Each row is a point on a tangle of strands that fork, close into loops and nearly touch. The rows are in no order.
In the rows, zero is written as 128.
Points whose rows are less than 199 apart are linked; no others are. Some points are linked to none.
q83: [110 142 109 131 124 125  89 104  94 108 119  88  70 160 119 172  93 130
 134 100 148 138 115 234 125 131 106 144 158 118 165 139 133 102 132 102
 147 147 113 108  84 105 132 112 165 143 152 163 145 178 136  95 119  66
 106 164 174  98 122]
q591: [126  98 126  94 136 129 169 148 143 117 128 119 177 102 129 109 152 166
 188 113 117 146 140 142 161 112 103 178 149 130  91 178 173 112 118 127
 154 169 146 120 119 137 127 181 181 175 201 120  97 143 119  83 103  91
 155  90 115  72 113]
q940: [136 144 105 139 159 110 110 110 124 105  93  84  70 177 126 144 159 128
 152 118 116 105  97 191 121 147 121 116 130 116 123  74 129 104 118  62
 195 122 164 124 175 145 135 118  95  71 193 142 143 154 151 119  86 104
 148 157 202 104  99]
q858: [178 142 161  54 119 141 121 163 142 129 174 108 117  54 159 166 158 103
  96 135 135 109 161  70 110  63 160 121 148 167 179 131 145 142 135 127
 118 138 132  43  76 125 128 200 109 104  92 127  96 139 115 138 162 150
 142 108  60 118 160]
q367: [130 187  98 111 148  98 147 111 152 114 108 148 125 125 131 144 171 127
 145 132 148 118  88 165 143 133 131 162 183 131 124 133 183 122 136  86
 183 108 166 160 160 136 197 132 153  65 185 127 167 195 112 113 153 120
 157 130 167 118 115]
q272: [115 112 123  67 164 131 132 152 135 147 111 129 162 118 132  90 118 158
 146 140 126 144 165 102 129 130 127 130 110 148 146 162 119 153 145 144
  87  88 161 182 193 160 163 140 181 130 166  98 129 112 153 155 154  92
 138 167 146 109 120]
q408: [157 104 151 176 142 141 147  71 148 116 135 146 107 172 127 124 127  81
 118  86 131 144 142 138 121 147 167  82  76 142 140  92  57 136 142 158
  87  84 137 194 137 126 131 113  70 122 105  89 150  80 106 161 149 160
 121 134 123 164 107]
q451: [125  93 150 142  93 142 152 120 158 122 182 195 187 185 106 115 145 165
 144 118 112 106 132 128 153 122 112 132 170 107 142 115 135 141 139 191
 108 124 111 125 115 121  96  93 170 139 105  57 116  96  76 119 128 107
  82 101  99 154 106]
q89: [136 149 122  86 187 102 135 145 121 142 122 120 116  89 142 105 126 110
 119 151  92 114 160 101 119 123 133 112  84 155 124 147  83 139 139 140
 162 116 115 139 180 128 127 138  84 130 170 105 125 126 201 175 181 158
 128 120 125 126 147]
q19: [121 132 102  84 174  99  94 110 158 103  77 130 178 201 125  72 154 148
 142 164  68 166 205 109 126 133 112 106 110 131  63 106  91 122 143 148
 125 142 129 166 153 175 123 103 129 166 169  75 165  97 178 158 129 185
 124 108 153 125 128]
q90: [ 93 150 139 141  87 125 166 105 142 111 114 162  95 105 126 180 118 130
 135 149 168 153  68 178 108 170 138 189 162  91 144 141 144 139 135 101
  73 143 146 125 150  87 124 122 154 155  93 174 191 131  60 126  98  95
 163 186 145 133  92]
q462: [130 161 122 126 100 117 110 130 169 145 117 133 184 116 146 107 115 117
  85 141 179 176  99 115 175 116 147  98 173 152 162 145 158 135 104 124
  64 101 138 163  95 174 209 121 174 117 101 130 169 119 121  90 144 129
 102 104 154 134 143]
q681: [158 171 123 145  85 155  89 121 131 101 151 139  60  90 135 169 120  65
  95 116 143 119  80 114  99 127 162  90 134 121 137  92 155 122 131 116
  90 143 121 128  93 127 142  98 127 116  89 132 148 147  96 102 171 145
  58 158 110 171 173]
q308: [165 154 147  80 163 151 165 122 170 103 141 129 115  96 183 127 141  82
 108 127 127 153 113 104 131 145 189 142 121 158 102 163 127 149 106 131
 124 152 150 175 153 107 144 194 114 108 169 135 142 136 111 128 146 122
 158 109 136 148 139]
q63: [127 139 146 110 124 149 136 122 128 126 157 119 121  60 131 179 123  96
  79 135 173 118 143 114 115 106 124 105 140 149 157 123  99 140 125 133
 100 114 104  75  72 116 115 151  89 149  53 157 109 138 125 130 138 162
 132 107  69 122 170]
q21: [142 134 140 136  84 150  98 103 106 132 143 148  78 112 151 173 113 107
 108  74 118 103  94 131  82 130 181 121 130 123 147 100 112 111 134 147
 120 135 102 129  99  82  92 102  93  76 102 127 137 140  90 113 176 129
 119 156 112 181 181]
q503: [ 90 143 141 150 114 128 164  92 148 103 143 176 126 145 109 154 103 139
 135 156 119 143 135 213 105 163 117 158 120  90 115 136  80 112 133 168
 134 141  90  99 115  74  61  85 142 210  62 145 173 127 130 161  79 135
 124 120 109 137 109]
q130: [144 162  98 105 121 169  91 111 169 101 174 208 111 124 121 119 112 106
 102 152 122 133 138  83 134 156 144 142 128  97  80 140 173 133  94 161
 115 153 137 136 143 102 114  94 159 163  93  87 177  87 110 140 119 136
  67 110 113 211 151]
q603: [144 130 142 172 100 120 125 156 104 162 129 136 150  99 104 147 137 131
 106 122 146  68  72 122 127  95 145 131 170  82 153  76 137 135 156 110
 110 111  99  90  87 149 121 109  96  98  83 149  57 142  72  88 123 176
 109 103 122 134 148]
q350: [ 62  88 124 147  93  95 179 142 141 150 108 164 190  86  90 130 139 172
 191 171 119 161 151 115 153 124  42 162 136  92  58 157 127  94 152  98
 186 147 150 106 121 125 110 142 169 205  98 118  92 135 128 138  91 123
 184  79  98 103 119]
q896: [158 101 152  95 108 185 119 118 127 114 177 141 100 126 156 171 103 106
 135  87 129 126 133 134  81 133 153 154 108 132 126 136  85 106 125 175
 110 155 102 106 112  68  59 133 106 122 104 137 133 117  99 128 167 115
 141 126  77 182 160]
q600: [136  87 107 156 174 114 105 143 116 147 114 122 142 120 108  71 129 143
 127 177 104 137 161  51 152 143 102 134  88  84  69 133 118 152 112 111
 162 134 143 161 174 158 103 144  89 139 130 120  80 108 166 141 108 170
 154 119 148 132 131]
q148: [ 86 119 115  98 111 121 138 136 141 144 130 129 169  89  86 127 120 139
 143 202 170 165 175 122 124 110  42 117 160 129 142 139 118 108 149 117
 121 101 136  82 123 166 126 106 187 199  73 128 131 120 158 130 119 128
 121 108 106  70 115]
q239: [174 114 159  84 127 130 131 190 104 152 132 129 132 125 178 108 130 139
 103 112  48  78 139  56 143  73 180 126 125 158 154 139 105 168 137 162
 135 142  98  98 140 117 111 170  63  74 180 108  91 103 121 149 169 131
 112 110 109 145 155]
q713: [125  92 149 201 155 112 149 120 119 154 156 172 167 151  95 124 150 180
 127 121  97  75 104 117 154 131 148 163 158  75 126 107 104 142 129 137
 142 120 120 142 138  95  60 108  85 112 104 102  81 109  86 106  96 169
 129 102 143 153 123]
q855: [145 110 111 200 112 140 165 123 113 142 142  85 107  66 117 173 116 120
 145 104 198 153 127 184 112 113 131 124 105 133 159 134 143 112 150 112
 109  91 150 132  95 143 156 126 115 171  99 185  76 135  96 116 134  92
 143 174 118  55 100]
q61: [136 103 120 123 127 131 163 147 122  67 118  88 102 180 140 156 133 120
 215 104 119 121 151 187  80 102  87 115  63 138 114 100 117  74 171 103
 146 161 142  90 143 151 121 115 119 178 177 135  77 131 132 125 148 125
 125 125 146 107  78]
q569: [139 119  96 194 155 108 125 102 143 176  94 155  95  72 168 122 140 133
  94  98 112 120 149 128 148 124 199 105 104 148 140 173 134 160  91  90
 162  58 146 195 147 108 172 152  48  57 154 115 159 140 152 163 184 102
 161 167 151 138 123]
q81: [184 125 173  67 115 129 147 150 122 139 143 120 131  69 197 166 153 125
 105  97  94 101 146  86 122  76 172 137 124 168 174 149 108 147 147 156
 139 144 116  88 101 106 114 201  80  98 148 127  85 138 118 138 191 138
 147 114  87 127 168]
q876: [124  81 157  51 124 168 109 155 102 107 135 110 148 173 158 125 103 147
 160  91  92 133 131 101 126 134 115 179 129 125 105 167 131 123 109 168
 101 204 114 114 129  83  67 158 164 110 155 129 129 122 129 137 109  90
 162 111 100 150 144]
q856: [142  94 133 105 136 189 120 127 138 125 199 128 118 115 130 121 109 124
 154 107 157 139 213 117 121 126 119 147  93 179 119 176 137 149 105 190
 129 126 116 106  90 104  99 147 117 188 134 122 134 101 140 145 138  82
 111 128  61  98 117]
q278: [151 114 129 137 131 139 116 134  87 155  92  86 107 166 131 104 116 134
 130  77 113 101 111 164 133 131 151 107  89 146 162  86  96 134 120 125
 132  87 121 154 151 133 143 129 117  48 166 126 116 138 151 138 147  77
 128 183 147 100 124]
q120: [133 137 108 117 160 117 131 130 104  80  95  81  89 179 135 133 140 130
 187  98  88 114 137 172  90 126 116 115  64 136 100  92 107  99 143 110
 162 145 143 132 166 140 129 116 116 138 210 130 115 143 174 140 122 110
 130 142 173  96  94]
q646: [157  97 119 170 111 151 159 103 137 107 134  82 117 143 140 137 121 126
 179  80 190 166 131 214 138 148 151 151 108 137 149 150 126 107 111 128
 114 105 145 152  86 130 134 145 119 166 149 178 129 128  94  85 110  65
 156 147 138  76  85]
q432: [157 137 116 112 147 121 161 141 147 142 159 121 150  41 125 135 153 147
 139 132 147 134 131 136 149  96 129 173 163 149 122 168 187 127 128 114
 172 121 144 113  93 156 152 168 149 148 154 135  65 155 111  86 137 108
 128  96 114  67 131]
q676: [149 154 136 113  94 106 128 109 150 128 104 130 104 162 181 114 129  83
  84  88  95 127  97  97 135 144 198  66  98 159 134  99 133 123 104 125
 106 109 147 188 141 117 197 111 108  42 162 106 174 131 126 147 183  92
  91 167 141 170 136]
q146: [174 111 134 181 118 122 105 129 120 194  94 105 103 111 163  87 101 141
  58  99 100 119 129 114 153 132 215  85  78 143 153 140 124 176  56 101
 121  66 124 193 136 112 179 175  74  56 132 151 114 137 181 166 159  84
 129 142 140 148 132]
q399: [ 77 148 103 178 122  83 182 110 146 156 100 146 131  84  90 161 133 135
 160 185 169 169 127 186 104 152  95 188 161  87 106 156 158 117 148  83
 168 145 155 128 154 132 155 114 134 218 116 174 136 142  92 105  75 109
 172 166 173  74  74]
q207: [108 151 138 114 157 125 143  89 140 141 143 150 101  54 163 168 141  90
  69 137 145 118 144 115 125 105 144  90 140 175 149 145  84 134 129 130
 156  90  95 112 104 102 128 146  47 140  80 133 143 137 155 171 186 187
 131  94 102 162 184]
q249: [110 182 116 193  94  97 145  98 113 133 107 159  94  77 154 192 149 108
 112 109 172 108  62 171 103 145 171 129 170 114 140 109 158 104 157  85
 117 114 104 108  85  99 153 118  90 112  93 178 154 183  87  99 139 188
 149 162 113 146 156]
q235: [125 130 101 122 172 122 128 139 125 122 131 119 122 101 112 101 139 120
 156 167 123 133 200  94 120 129  85 134  75 132  83 159 123 126 133 136
 186 141 136 134 150 148 115 142 107 179 141 113  98 122 192 147 139 149
 143 114 118 105 140]
q205: [190 141 142 166 118 123 155 133 152 139 117 152 123  97 167 123 157 110
  89 125 116  97  80  80 153 107 194 102 114 116 146  90 125 153 109 117
 128 104 131 161 158 133 159 168  60  70 127 112  91 117  97 141 179 160
 113 104 140 173 119]
q279: [126 115 130 142 138 120  90 126  80 192  98  88  78 123 130 104  93 134
  70 105 106  99 102 133 136 149 173  99 100 147 168 102 102 159  81  93
 122  71 130 173 151 120 145 126 109  33 135 148 136 143 184 160 127  93
 146 182 162 136 155]
q888: [150 155 134 116 137 126  94 145 109 149 132  88 126 170 145 114 100 123
  77 103 136 154 161 143 151 116 132 123 109 197 158 152 151 140 104 158
 140 141 108 133  51 148 174 129 156 100 163 146 152 152 177 109 150  73
  89 118 126  93 154]
q201: [113 141 121  75 151 154  75 122 134 135 148 151 140 160 125  95 108 124
  78 138 108 136 130  57 146 134 140 124 140 113  92 138 141 149  83 158
  97 160 129 156 155 118 129 101 143 104 128  97 177  97 149 143 116 122
  91 118 138 193 157]
q281: [ 73 110 124 142 121 108 115 169  78 156 132  98 132 111  82  90 135 146
 160 162  85  94 145  84  95 111  48  96 102 128  91  90 127  89 166  97
 160 121 117  96 141 157  86  80 123 109 108 104  73 100 162 141 124 177
 107 108 112  96 146]
q630: [162 114 130 148 127 141 128 153  88 142 143 105 105 124 116 118 128 122
 145  99 131  95 135 135 116 110 120 112  82 139 161  97 121 132 151 143
 154 110 108 114 132 154 123 132 113 109 146 121  67 130 149 126 159 118
  94 146 120  94 119]
q251: [ 86 132 148 130 129 105 151  91 174  94 102 169 178 152 101 131 145 162
 144 183 100 167  84 144 143 174 125 168 166  58 100 127 110 137 124 136
 111 175 148 153 169  95 106 106 186 186  92 128 186 131 108 146  44 155
 163 100 150 161  97]
q604: [ 73 124 117  54 112 129 140 144 146 142 146 171 198  88 115 106 139 172
 163 170 124 143 209 138 142 101  50 113 142 154 136 174 117 100 137 151
 147  87 124  75 133 119 100 122 182 189 103  83 149 120 161 172 151  96
 110 113  70  82 126]
q828: [104 168  94 121 154 108 152  79 187 105 132 196 166 105 119 151 152 136
 145 169 146 148 163 162 131 139 107 150 159 109  86 142 134 103 148 140
 184 100 123 143 150 140 144 103 149 178 109  86 146 141 132 146 159 152
 133 105 134 127 127]
q905: [ 85 102 133 135 100 132 118 114 149 134 115 154 189 171  83  86 116 172
 124 161 121 146 105 102 160 151 106 152 179  63 130 125 115 163 114 146
  77 144 153 154 157 143 108 117 201 168  92 106 147 106 107 113  57 121
 127 126 149 145  98]
q730: [ 58 106 102 161 106 103 170 117 144 140 103 144 155  86  95 153 121 144
 187 190 136 185 144 132 105 143  64 170 128  82  61 158 147  98 158  79
 172 159 166 133 147 131 125 115 165 239 110 153 107 133 114 130  77 112
 183 127 153 103  98]
q459: [ 98 125 117  65 177 109 140 149 138 155 110 169 154  91 140 111 137 161
 144 159  96 120 166  95 112 108 115 121 127 147 133 167 101 136 171 135
 133  90 131 162 212 136 137 106 144 126 145  80 146 109 162 188 204 140
 125 146 135 147 152]
q443: [145 156 106 211  90 110 114 107  88 131  96 108  67  87 157 186 127 106
 102  82 164 121  89 179 100 150 181 117 127 123 166 137 144 118 132  86
 118 109 105 111  73 104 146 131  77 109 114 197 112 184 115  91 125 140
 156 181 125 111 166]
q934: [ 86 132 131  93 121 123 101 152 109 145 120 134 157 138  95 113 103 152
 126 148 116 102  96 133 134 112  88 140 193 115 149 124 133 121 129 144
 116 137  83  79 106 125  86  93 172 125 106 131 133 137 147  97 115 126
 110  87 112 113 154]
q680: [ 99 115 127 129  68 153 116 122 147 133 147 186 190 199  97 102 121 179
 106 120 101 114  81 107 178 140 129 148 180  78 117  95 163 144 107 175
 100 165 126 134 132 117 105  81 204 134 105  98 148 100  74 104  69  82
  77 115 140 170 105]
q877: [ 94 152 159  81 167 122 131 105 133 145 129 149 128  81 149 154 122  88
  70 158 128 123  94  96 130 121 144 118 156 159 136 143 105 133 119 129
 131 128  97 132 129 101 136 147 108 109 105 145 180 135 159 149 174 199
 145  86 124 182 186]
q545: [ 90 148 110  56 177 108 117 127 129 140  95 134 155 103 123 115 136 177
 140 152 104 150  96 121 153 148 114 180 176 126  96 184 164 130 111 101
 162 157 137 149 171 103 123 122 204 116 161 140 167 168 163 132 127 121
 171  86 147 132 155]
q878: [161  96 118 124 146 146 154 153 146 119  93  90 152 171 139  76 140 160
 160 126 139 143 161 137 137 150 126 120  97 130 134 127 119 155 116 113
 120  98 178 174 186 180 169 160 150 125 185 123  96 117 138 114  90  77
 149 164 175  88  87]
q938: [ 92 104 114 198 119 107 154 128 108 167 146 171 147 140  77 116 129 197
 128 135 125 101 115 125 144 162 132 188 142  56 122 130 104 162 114 138
 118 137 117 124 135  84  47 108 112 165  95 148 100 115 103 110  59 124
 148 146 139 136 116]
q948: [ 86 109 144 128 137 104 131 157 104 119 151 100 155 146  85  93 152 123
 167 146  90 110 193 112 100 108  56  77  95 153  88  90  82  80 155 139
 160 113 107  75 124 157  86  99  96 147 105  84 101  94 159 158 117 191
 106 102  88  81 120]
q805: [107 170  93 122 159  87 120 112 117 119  87 109 112 148 108 134 170 136
 150 147 123 109  67 162 131 132 105 140 171 112 114  94 154  99 146  63
 200 127 147 120 175 149 166 102 131  82 180 145 147 170 146 102 119 155
 143 127 202 118 107]
q449: [ 78 118 140 141 154 129 109 108 116 124 150 121 136 158  79 113 110 123
 138 139 113 118 170 161 107 127  84 110 127 127 115 103  61 101 129 163
 154 101  77 102 107 129  77  75 103 162  96 105 136 111 169 144 113 167
  95  98  97  96 136]
q154: [167  85 161 127 119 181  90 169 119 134 157  88 132 199 137  91 108 115
 124  99 146 101 156  64 147 119 141 122 121 167 154  94 146 173 106 193
 105 154  78  95  87 144 106 157 102 101 138 132 121  99 121 121  98 126
 123 118  96 123  95]
q212: [ 93 128 118  53 166 102 108 165 105 128  98 123 144 102 121  82 135 188
 162 149  82 148 131  79 148 127  77 155 134 149 108 199 166 126 132 121
 128 174 143 138 146 118 106 149 210 125 171 115 146 130 178 146 119 116
 163  86 110 123 163]
q141: [123 106 120 106 153 124 125 154 128 132 130  89 157 120 100  90 130 111
 147 180 170 161 209  94 135  97  65 104 103 151 126 138 133 113 131 130
 144 121 143  88 118 189 139 151 136 199 101 128 117  94 179 139 110 157
 146 114 101  66 107]
q853: [137 182 106 116 154 104 139 126 151 137 130 121 122  56 120 152 163 124
 124 150 150 139  80 151 138 126 142 173 190 143 120 166 199 132 131  84
 178 125 152 145 119 147 190 143 175 116 158 151 120 182 119  81 150 134
 130 101 147 102 132]
q17: [ 81 148 166  90 155 136 131 100 126 106 116 130 119 103 124 149 107  77
  97 151 141 133  70 112 107 156 145 127 157 118 122 117 102 142 127 126
  94 137 131 153 166 102 134 125 133 127 105 149 187 135 120 146 129 196
 141 125 138 183 162]
q659: [144 136 133 121 119 138  64 131  71 117 118  52  57 140 137 169  99 115
  94 117 109 134  96 172 100 127 119 127 153 122 176 121 134 122 136 100
 141 157 121 110  98 122 132 123 183  86 165 161 118 185 138  91 129  95
  90 167 167 126 132]
q686: [117 105 110 138 149 131  95 128 104 119 113  97 119 156 102  86 125 143
 133 153 111 125 107  79 125 150  96 128 110  83  86 117 123 131 112  97
 126 143 160 146 178 147 111 118 136 129 142 142  99 112 154 124  59 150
 144 134 170 134 121]
q611: [110 135 108 136 117 129 147  90 135  95 122 134 116 144 134 170 112 130
 175  80 156 140 120 238 134 137 129 172 140 125 141 142 137  91 127 126
 153 127 125 129  95  94 117 113 135 131 144 140 159 159 118 106 139  70
 151 149 149  93 115]
q610: [144  78 123 147 122 161  80 167  73 113 155  70  66 137  96 105 119 119
 153 140 124 116 153  57 105 132  75 135  79 142 118 150 186 137 117 110
 161 189 141  78  97 131  92 162 157 147 150 157  83 121 149 123  75 129
 133 146 101 120 109]
q250: [147 134 103 201 116 113 128 112 134 142  92  87 117  80 112 131 119 114
 126 134 195 162 104 175 132 134 127 100 132 132 176 136 155 136 133  78
 107  65 154 163 136 180 209 132 137 117 113 165 107 132 100 115 118 106
 147 180 162  77  88]
q407: [ 97 144 141 132 108 167 116 110 122 104 174 152 106 144  97 142  96 113
 128 141 133 123 151 171 103 139  87 104 144 118 111 109  93  98 118 161
 129 124  71  75  83  99  67  74 126 175  67 118 156 128 136 142 102 147
  72 113  73 121 140]
q138: [142 113 130  99 140 143 125 154 140  68 114 104 142 225 138  77 133 128
 177 116 107 142 167 108 145 113  99 116 104 157  87 139 136 126 117 158
 121 180 120 101 111 154 116 164 139 163 180 106 141 102 145 110  84 135
 136 103 120 120  99]
q206: [158 111 158 129 121 116 145 155  78 158  91  81 133  85 139 149 132 124
 131  96 114  73  93 156 108 100 134 119 115 128 184  63 102 112 162 117
 167 103  92  83 118 132 117 153  98  66 140 156  53 159 142 119 183 155
 140 124 123  97 143]
q782: [202 181 130 116  78 136  81 144 121 109 153 107  66 118 150 129 117  75
  75 122  98 111 102  70 108 111 168 114 126 140 155  99 179 139 121 137
 124 174 138 115  95 147 148 141 144  75 155 123 116 152 118 102 157 119
  71 126 122 152 141]
q868: [118 147 121 159 113 102  87 123 165 175 145 164 191 119 145 106 104 138
  49 147 173 157 148  93 194 103 168  97 165 126 135 165 141 155  87 134
  54 102 105 147  57 145 188 114 130 138  68 126 188 104 131 108 142 137
  91  86 137 159 153]
q150: [116 150 133 194  61  80 137 101 136 120 118 161 154 180 133 165 141 142
 123  77 135 114  59 188 166 143 170 150 190  92 148 104 129 108 130 121
  93 127 118 126  85  94 119  86 120  80 105 139 174 143  49  89  89 123
 126 161 138 158 127]
q572: [110 105 138  52 156 133 116 170  86 103 131  92 130 110 143 108 131 161
 167 111  70 130 162  97 129 125  94 165  90 155 101 200 156 128 125 150
 127 193 141 117 121  92  76 167 178 118 186 119 130 134 171 161 123 109
 154 121  86 137 152]
q880: [185 138 134 102 151 163 137 119 161  68 124 104 108 227 146 110 118  83
 153 116 122 164 165 140 115 144 141 109  76 143  89 116  97 131 102 152
 106 164 136 142 134 143 136 148  97 154 180 133 151 108 144 118 100 122
 123  97 146 135  92]
q110: [149  96 146  71 137 150  97 180 104 112 116  62 142 226 158  79 115 126
 126 104  94 128 144  98 145 119 127 131 113 162 129 129 135 135 107 178
 121 205 115  95 112 132 114 172 128  91 185 140 143 121 149 108  81 114
 142 115 116 116 116]
q348: [143  87 105 144 139 158  92 129 111 119 107  61  87 187 111  96 133 140
 138 146 134 139 134 121 120 162  93 112  97  99 120 123 129 142 105  70
 134 132 169 149 175 159 144 136 138 149 166 154  89 108 142 109  52  89
 127 155 195 119  79]
q771: [167 105 145 115 110 151 166 148 159 102 181 171 169 166 131 116 166 140
 153 103 129  95 158  95 134 102 120 113 122 146 120 120 129 140 163 172
 109 117 117 112 132 149 115 126 114 138 132  70  90  84  73 120 153 134
  93 111  90 146  99]
q936: [112 133 135 153  71 118 115 129 128 130 131 141 185 192 114 118 134 155
 107  84 129 108  50 138 171 119 154 129 211  95 151  70 143 119 124 143
  92 130 121 140  97 140 134  76 162  66 108 105 137 120  66  76 101 119
  82 122 155 144 128]
q189: [195 145 117 130 115 143  69 142  82 100 144  65  24 130 134 143 128  89
  94 134  86 111 105 102  82 143 133 124 102 120 143 111 162 139 133  93
 153 166 160 117 131 141 116 149 173  92 183 139  92 164 133 108 125 102
  74 150 154 130 112]
q932: [ 83 153 127 134 151 124 158  78 161 111 125 188 139 133 115 156 112 143
 132 171 125 164 122 181 126 190 148 178 135  77  92 157 102 135 119 154
 129 140 127 145 161  69  90 102 147 184  95 137 207 129 125 173  85 140
 172 125 145 148 122]
q493: [171 148 115 151  95 131 125 132 154 120 107 115 141 121 140 106 133 113
 110 126 167 149 103 129 155 119 147  82 142 139 166 120 166 140 127 115
  88  90 141 162 123 189 209 139 155  97 128 119 100 125 116  99 148 120
 102 131 153 111 111]
q69: [ 93 158  91 182 143  96 135 119 123 159 110 139 105 111 115 131 133 163
 102 133 168 113  94 163 151 178 160 180 167  92 124 136 122 151  86  87
 108 107 145 155 132 107 127 128  86 104 121 180 163 155 131 108  56 121
 158 191 165 123 134]
q980: [ 50 160 163 120 131 119 146 103 119 108 106 156 124 113 114 170 118 106
 108 168 161 134  48 151 108 171 133 150 186  91 137 110 119 144 141 106
  69 143 157 138 181  95 148 107 165 142  90 160 215 134  84 148  96 175
 138 174 148 171 124]
q717: [107  87 121 122 113 110 159 154 147 123 121 152 187 141 109  94 158 172
 204 141 125 153 171  84 169 113  59 144 141 122  76 167 160 109 132 125
 150 155 152  90 106 154 132 166 182 191 146  86  87 108 124 114  94 130
 162  86  91  94 110]
q623: [148 112 147  77 156 168 151 137 132 103 166 128 109 140 156 144 118  97
 157  95 114 128 197 131 113 118 134 133  71 174 113 166  80 129 133 180
 126 135 115 120 127  93  91 145  82 163 140 113 143 101 146 164 163 108
 131 123  74 137 140]
q904: [ 78 175 103 176  81  97 164 120 125 152 114 166  69 101 102 165 132 132
 137 177 165 160 108 190  89 179  98 169 145  76 133 139 152 138 134  99
 101 157 125  96 151 110 115  95 158 227  89 174 143 121  92 118  79  85
 116 186 157 108  84]
q705: [155  90 124 150 114 128 149 161 107  91 142  82  88 176 136 140 130  99
 189 132 109 141 133 114  91 116  71 115  65 130  87 112 158  69 169  78
 149 194 158  90 134 157 119 141 114 176 135 154  55 115 111 108 115 139
 145  93 135 138  74]
q746: [114 140 141 102 129 156 104 120 134 141 171 116 129 111 140 131  77 124
  97 109 154 168 172 139 140 116 133 140 131 183 138 188 147 145  93 181
 109 137 105 119  56 110 142 127 152 141 114 142 158 138 152 135 148  67
 109 127  92 103 164]
q912: [ 96 146 134 162  97  88 121  99 109 139  85 136 137 124 141 154 139 116
 100  97 145  90  41 167 145 137 167 112 176 127 156  83 138 118 135  87
 124  92 120 133 101 105 151 107  97  34 133 149 178 164  94 101 125 162
 161 166 149 154 157]
q699: [143 145 137 110 101 151  66 109  87 134 134 103  72 154 147 171  95 129
  93  68 111 136 103 145  97 142 164 146 127 130 136 115 114 105 106 144
 140 166 112 127  88  78 105  99 134  57 136 156 147 166 132 112 142  75
 124 184 137 165 186]
q581: [125  93 170 197 142 110 164 128 105 154 150 137 177 115 107 153 139 153
 113 112 130  75 102 144 137 114 142 134 151  88 158  96  85 133 157 133
 127 103  95 109  98 100  85 128  56 106  77 139  73 120  84 118 110 182
 141 102 118 132 140]
q15: [153  89 151 160 128 168 104 133 124 144 129 108 131 142 113  84 104 111
  79 134 144 119 105  78 147 146 159  97  99  96 144  93  92 184  85 139
  58 103 139 179 174 151 143 141 103  96  95 127 115  84 118 143  94 156
 115 142 145 164 110]
q361: [ 94 140 121  57 138 129 145 139 143 144 155 172 157  89 140 132 126 158
 151 134 118 131 183 148 126 103  98 127 143 164 143 180 132 116 141 159
 140  90 104 117 152 108 125 103 165 149 122  82 141 124 155 175 191  79
 101 130  91 120 154]
q993: [141 118  91 216 155 117 146  98 134 157 119 158  85  71 128 157 139 117
 118  95 160 108 128 145 131 126 184 111  86 142 145 144 119 130 126 113
 147  59 127 164 137 116 148 130  47 100 107 117 123 126 127 152 184 133
 160 169 128 123 127]
q335: [105 134 104  91 156  96 138 102 182  92 104 203 200 165 131 100 167 165
 171 170  89 155 207 131 139 129  91 128 138 111  62 131 125  93 164 149
 164 128 123 142 142 158 130 106 173 191 144  55 142 117 141 166 144 159
 123 104 120 135 131]
q368: [193 137 139 182  83 116 116 116  95 136  91  82  95  98 168 156 122 101
 101  75 123 112 101 171 114 123 179  94  95 149 188  94 132 121 128 110
 171 103 105 129  76 117 153 170  96  64 139 173  84 187 140 113 165 122
 143 145 130 108 154]
q722: [120 150  88 189 155  89 150  79 158 132 120 177 124 110 113 144 140 119
 134 132 170 115 144 165 137 120 136 125 123 120 117 104 120 107 150 122
 160  64 134 165 145 152 158  93  93 121 106  85 145 128 120 141 177 165
 138 157 150 119 116]
q230: [191 132 152 112 123 122 184 169 173 103 142 140 173 141 146 109 161 124
 124 122 118 110 156  93 154  88 126  86  98 156 135 106 100 149 172 172
 111 114 123 115 154 173 163 166  87 143 141  77  93  72 100 146 155 168
 110 111 111 123  90]
q435: [109 118 140 105 167  97 132 133 120 190  94 138 184 147 161 118 120 163
  89 106 141 136 118 143 170 114 152 130 154 181 171 157 103 124 112 127
 124  97 103 161 113  97 150 131 118  70 141 131 160 135 151 126 183  98
 151 101 150 130 173]
q574: [183 141 146 140 133 140 166  83 170  86 113 133 119 207 162 127 135  71
 133  88 146 169 138 165 120 155 177  94  78 158 118  98  80 118 117 143
  92 106 148 178 128 129 160 143  90 130 141 118 165 109 111 137 136 121
 138 116 139 150 103]
q378: [127 120 149  90 133 164  90 137 132 116 155 124 136 138 111  91 102  76
 103 154 129 135 117  43 128 127 123  91 121 121 128 104 133 169 114 151
  42 138 154 155 174 169 136 111 158 119 107  92 158  71 125 143 121 158
  90 134 129 169 118]
q643: [151 116 151 108 129 114 151 181  99 177 120  94 176  80 122 153 146 135
 119 136 143  75  93 121 124  77 104 121 150 114 168  86 128 122 170  93
 149 110 111  52 112 145 118 145 113  90 104 160  38 146 127 112 149 172
 143  79 108  98 142]
q377: [165  98 151 155 102 181  81 151 115 155 151 113 141 149 126  86 108 125
  86 113 160  96 129  61 154 113 162 103 124 139 160 103 143 200  94 163
  63 114 100 134  99 157 145 152  92  92 105 142  98 101 110 122 113 133
 110 109 111 148 117]
q323: [114 110 119 160 110 137 131 147 119  88 155 107  73 170 113 141 121  90
 194 154 101 161 163  95  44 116  54  81  50 152  53 102 143  57 169  85
 146 175 160  99 137 164 108  99 103 186 110 127  93  89 130 146 111 145
 129 102 108 159  98]
q410: [139 163 103 112 123 175 109 126 155 100 179 182  69  73 114 157 122  83
 113 154 138 121 113  82  86 139 138 110 113 116 104 121 156 122 136 133
 105 136 149 135 169 118 123  93 145 156  76 106 153 125  96 144 170 140
  63 149  84 185 159]

A fork is a point with three links, a tip a point with one. Leave the first point through the second and follow the links. Name the first fork or tip that comes.
q239, q81 | q323
q948, q449 | q680
q279, q146 | q19
q110, q154 | q681
q980, q17 | q239
q19, q335 | q206
q905, q251 | q281
q659, q83 | q868

A piece is all that can be reached along the links. How many separate loops has the piece of each point below (a circle has one, a figure eight two, a Y none), and how many tips (points with one link)?
q407 | loops 0, tips 4
q201 | loops 1, tips 4
q81 | loops 0, tips 2
q148 | loops 2, tips 0
